Each row is a point on a landscape with many peaks, with its height.
A climber steps from a point to whichever of its 4 nearest points has the largest rise for the distance, and stops where none of them is higher. Distance is the straight distance between rows; heights are no part of it.
safa (h 864): [144 127 113 142 168 124  71 108 127  96  81 117 153 142 171  96 123 124
 137 151 142]
ras (h 594): [ 88 131 152 155 112 134 161 103 166 168  95 162 178 124  78 117  82 114
  95 138  85]
fatav (h 793): [153 120 133 162 191 124  84 134 121  83  99 121 189 125 157  96 158 111
 140 154 159]
nid (h 577): [111 104 146 144  89 150 158 122 167 133 137 161 178 114  91 103  84  93
 120 138  80]
Bifa (h 638): [ 84 125 161 194 189  79 140 114 136 107 135 147 207 170 114  83 137 108
 133 186 145]
Gebad (h 564): [165 126 147 140  65 126 167 137 126 143 148 160  33 116  80 151 202 149
 123  98 124]
gosen (h 807): [138 119 127 155 116 134 126  97 147 134  91 144 161  99  76 105  92 124
 117 152  77]
ruga (h 817): [115 121 152 157 157  98 153 113 135 170  87 177 121 129  56 133 163 158
 112 141 144]
nin (h 676): [ 83 135 124 169 205  90 109 114 124 116 101 140 181 185 146 104 123 135
 136 166 165]
gomo (h 671): [ 97 144 142  93  73 137 158 130 117 154 158 114  75 136 151 159 107 138
 116  83 116]
Pilo (h 565): [ 97 131 130 153 163 121 135  96 151 161  61 146 199 121  74  98  84 138
 110 150 109]
Fabu (h 557): [128 131 117 122 127 132  91  97 135 123  81 122 123 148 173 112  91 119
 125 130 123]
fodep (h 593): [100 145 120  88 109 126 160 145 104 160 129 113  65 115 126 173 135 153
 105  87 156]
Fur (h 536): [140 109 129 175 207 104 110 145 113  97  99 125 234 101  91  74 150 142
 153 168 147]
vigar (h 706): [141 148  86 122 157 135  91  83 136 127  73 107 157  87 111 104  43 123
 109 148  80]
Nas (h 771): [100 119 141 108 109 133 169 133 146 183 149 148 138 118 110 160 112 123
 104 111 130]
dofel (h 799): [157 143  93 145 202 115  67  98 117 104  49 109 174 127 129  87 114 150
 137 158 137]
bogo (h 656): [109 128 101  58 135 147 134 149 116 157 147  95 140 116 158 156  85 136
 123 110 143]
zavu (h 672): [150 129 104 103 122 133 106 137 112 126 110 120  93 130 154 142 128 137
 131 120 145]
dimis (h 604): [152  87 139 145 134 129 136 138 148 133 132 156 175 101  80 118 161 127
 132 156 137]
dek (h 110): [178 147  90  49 130 160 129 167  87 126 187  70  90  88 110 185 139 163
 148  94 112]
gasu (h 397): [146 111 167 203 120 110 132 115 147  93 103 155 183 117  82  71 142 115
 141 161  87]
mokag (h 527): [148 123  98  91 135 138 124 133 122 148 108 115 118  99 106 143 124 142
 119 119 133]
Lala (h 393): [157 148 120  79 101 157 110 143 103 106 179  69  88 126 177 156 113 139
 163  95 101]
por (h 721): [113 108 132 103 131 122 169 159 127 167 162 155  99 123  95 167 174 131
 105 115 174]
sazon (h 530): [110 120 121 109 126 136 105 131 130 118 136 115 144 150 188 120  92 106
 130 139 133]
Boral (h 611): [154 144 144 152 135 128  86 122 119  79 106 128 123 137 195 117 174  95
 145 142 154]
rarid (h 575): [ 99 148 134 115  96 116 139 148 113 119 156 123  45 163 183 152 150 128
 113 103 163]
muzem (h 600): [104 137 152  63  87 156 161 164 108 137 219  89  82 141 158 179 127 146
 148  75 130]
fal (h 689): [109 121 161  96  66 144 187 152 144 157 210 145  83 132 129 164 150 125
 142  93 118]
keveg (h 858): [ 87 119 154 162 158 105 134 120 140 134 137 157 150 171 123 121 132 111
 111 163 151]
valid (h 630): [130 136 137 187 192  83 121 105 123 126  66 157 165 153 100  92 153 156
 146 163 141]
Tosep (h 512): [173 108 142 132  89 141 151 146 142 126 178 165  99 112 107 144 193 118
 144 125 129]
rafed (h 882): [ 89 122 162 183 128 118 134 109 155 115  95 156 192 159 108  72  87 110
 122 163  89]
fadud (h 729): [110 134 159 157  95 106 141 121 129 127 126 162  55 168 138 133 173 124
 113 123 156]
siba (h 529): [194 115 132 140  64 143 147 104 152 129 158 156  84  94  87 145 158 123
 151 118  67]
Rokud (h 709): [128 114 105 113 152 142 100 133 132 118 110 112 175 122 163 118 102 110
 130 143 141]
seg (h 804): [ 86 135 119  99 137 123 132 120 131 168  97 132 138 135 138 148  88 129
  99 120 138]
budi (h 355): [ 88 121  77  87 184 134 101 137 128 140 103 101 189 136 175 122  68 121
 113 138 162]
latu (h 758): [130 106 133 123 117 128 136 134 141 142 142 149 141 128 121 133 130 114
 123 136 137]
Gaz (h 754): [136 129 116 122 144 118 114 138 115 137  98 132  87 135 125 138 168 142
 116 120 174]
rebet (h 596): [121 126 151 118  91 128 168 171 120 123 206 145  67 142 145 159 198 107
 134 116 162]
kov (h 353): [142 150  92  50 128 152 108 144  89 127 142  63  89 115 156 158  97 156
 135  96 133]
lero (h 875): [ 98 128 125 111 120 112 162 185  98 132 172 122  45 138 129 176 197 143
  98 111 201]
Lak (h 36): [166 157  82  72 130 140 109 124  95 134 135  75  63  82 119 162  89 156
 133 101  99]
geneg (h 234): [179 149  89  82 129 143 113 182  74 101 133  82  62 120 159 170 198 146
 133 107 173]
veso (h 805): [139 104 140 172 184  95 123 131 125 122  93 138 210 111  64  82 154 149
 147 166 127]
Kivim (h 605): [161 122 109 110 123 151  89 120 124  98 129 108 134 122 171 126 115 109
 138 137 113]
mamiz (h 225): [167 114 119 102  87 164 140 151 145 123 223 109 131  96 139 141 128 122
 163 109  77]
bef (h 578): [153 129 149 166 138 109  99 102 131 107  80 145 111 151 142 107 160 126
 140 148 141]
ded (h 661): [116 131 128 125 156 119 103 148 112 111 133 128 113 158 183 141 159 109
 130 136 179]
Maz (h 730): [118 125 141 102  74 148 166 122 147 161 165 132 122 116 134 148  93 119
 130 104  87]
kob (h 493): [112 142 167 204 153  94 115  90 130 101  80 159 152 177 140  84 136 125
 147 167 121]
vefos (h 675): [102 140 151 174 145 116 106 113 136  93 114 145 159 174 180  97 119  95
 130 158 138]
bog (h 606): [103 139 166 200 198  99  97 121 120  64 116 131 199 154 176  77 153  93
 148 174 149]
popi (h 472): [160 133 118 109  90 137 140 139 114 128 143 129  53 114 122 153 169 143
 135  99 128]
Zun (h 760): [138 140 108 150 151 123  64  82 135  98  48 108 149 141 148  78  68 125
 132 151  99]
bedo (h 691): [145 105 146 155 106 142 124 123 153 106 140 153 147 127 132 103 132 100
 136 146 111]
faf (h 486): [123 154 119  76 100 138 118 157  91 107 146  81  60 151 188 157 130 148
 140  94 155]
Nosin (h 861): [ 87 148 129 141 141 106 109 119 124 130  81 133  85 178 162 132 121 132
 106 118 163]
luv (h 139): [162 170 118  93  77 139 141 115 113 139 173  90  34  88 101 179 115 168
 139  73  67]
veg (h 690): [168 117 123 148 151 118 112 103 135 128  75 146 145 113  84 117 147 143
 133 153 127]
bulik (h 634): [127 118 150 132  94 116 171 143 134 150 155 168  67 131  96 153 183 127
 116 107 154]
rumoz (h 791): [120 143 132 106 114 133 178 120 144 198 119 142 123  93  69 164 118 140
  98 103 119]
Ver (h 513): [139 159 126 121  72 131 131 148  85  92 139  97  14 146 174 145 176 159
 125  86 142]
firev (h 442): [105  98 141 165 147 125 132 143 141 118 129 138 224 126  94  80 111 103
 126 154 128]
monu (h 392): [128 158 104  64 105 147 138 152  84 126 147  68  51 111 136 172 126 180
 129  65 136]
Dal (h 797): [148 124 120 164 163 125  75 103 132  75  80 109 200 126 141  59  97 113
 141 159 107]
sasan (h 304): [147 145 139  86  72 160 147 127 129 136 214  86  76 119 133 162 120 153
 157  74  64]
duseg (h 810): [112 104 147  98 103 130 187 169 144 174 201 155 113 111 107 171 149 118
 113 112 149]
gufum (h 627): [157 142 131 127  74 139 136 107 135 130 133 131  66 129 134 140 124 127
 144 102  93]
Femiz (h 503): [ 87 131 154 195 207  64 160 111 128 138 133 163 181 166  70 118 159 135
 130 187 165]
Zol (h 311): [161 106  78  94 155 147 103 140 130 132 134 103 172  73 111 126 100 129
 125 142 117]
lugiz (h 537): [139  82 123 135 106 150 141 143 153 123 155 138 213  85  84  94 105  99
 133 138  99]
bek (h 841): [105 135 149 150 114 118 135 105 143 148 106 159 104 162 135 135 123 115
 113 131 129]
zagu (h 6): [ 64 114 109 134 168 127 107 122 140 122 103 112 219 162 176  88  50 108
 109 146 137]
fifog (h 510): [ 83 155 118 122 101 109 149 136  93 139 104 104  25 150 154 157 150 166
  99  89 169]
Lomi (h 609): [151  94 110 131  99 158 115 140 150 104 158 117 187 104 124  95  94  94
 133 142  91]
keb (h 423): [ 83 100 147 153 117 132 137 129 154 108 139 140 211 146 132  79  83  87
 114 153 116]
Bito (h 808): [141 128 106 143 171 116  95  89 132 124  56 135 152 133 117 102 110 149
 125 144 133]
Bupi (h 602): [117 154 145  88  69 140 184 138 126 174 167 120  74 100  95 180 132 154
 120  70 112]
Dag (h 590): [163 129 138 125 103 143 112 141 129 101 162 134  99 126 180 133 164 106
 151 121 127]
Sesu (h 348): [160 100 108  95 116 153 157 146 143 159 169 132 153  73  80 146 127 131
 128 121 107]
Nipag (h 293): [171 126 102 112 125 137 133 101 133 159 110 131 117  56  67 147 100 138
 113 126  84]
ruto (h 749): [ 93 153 130 166 184 105  77 103 120 103  90 130 155 192 196  95 117 118
 131 153 159]
mufa (h 707): [181 114 145 163 120 111 129 115 127 134  94 171  96 114  68 127 186 143
 135 142 132]
veb (h 619): [135 126 144 125 120 127 127 157 118 116 166 137  90 145 172 146 181  98
 131 126 170]
simuv (h 352): [165 134 121  72  97 168 152 159 123 141 230  79  94  96 107 181 145 154
 163  81  85]
liro (h 757): [ 77 151 110 142 177 113 104  94 144 144  58 132 178 167 143 107  77 137
 108 142 131]
vik (h 547): [177 156 105 129 101 131  85  93 114  94 104 106  55 129 173 127 118 126
 146 113  93]
Rab (h 511): [ 85  93 140 144 136 139 159 145 151 146 149 153 219 109  79 110  96  98
 111 150 124]
kinir (h 470): [ 71 120 120 137 159 136 134 123 152 145 109 138 215 135 118  98  67 109
 104 142 123]

Call two points neighbours if one is among the 4 nearest of the other. Go from one point of each pair to the other, from neighbour to neighbour, staying as high as possible. Name the lowest point that can't be avoided.
rafed / safa | ras
keveg / duseg | Nas
safa / ruga | veg
keveg / Nosin | bek
lero / Nosin | por
gosen / safa | vigar
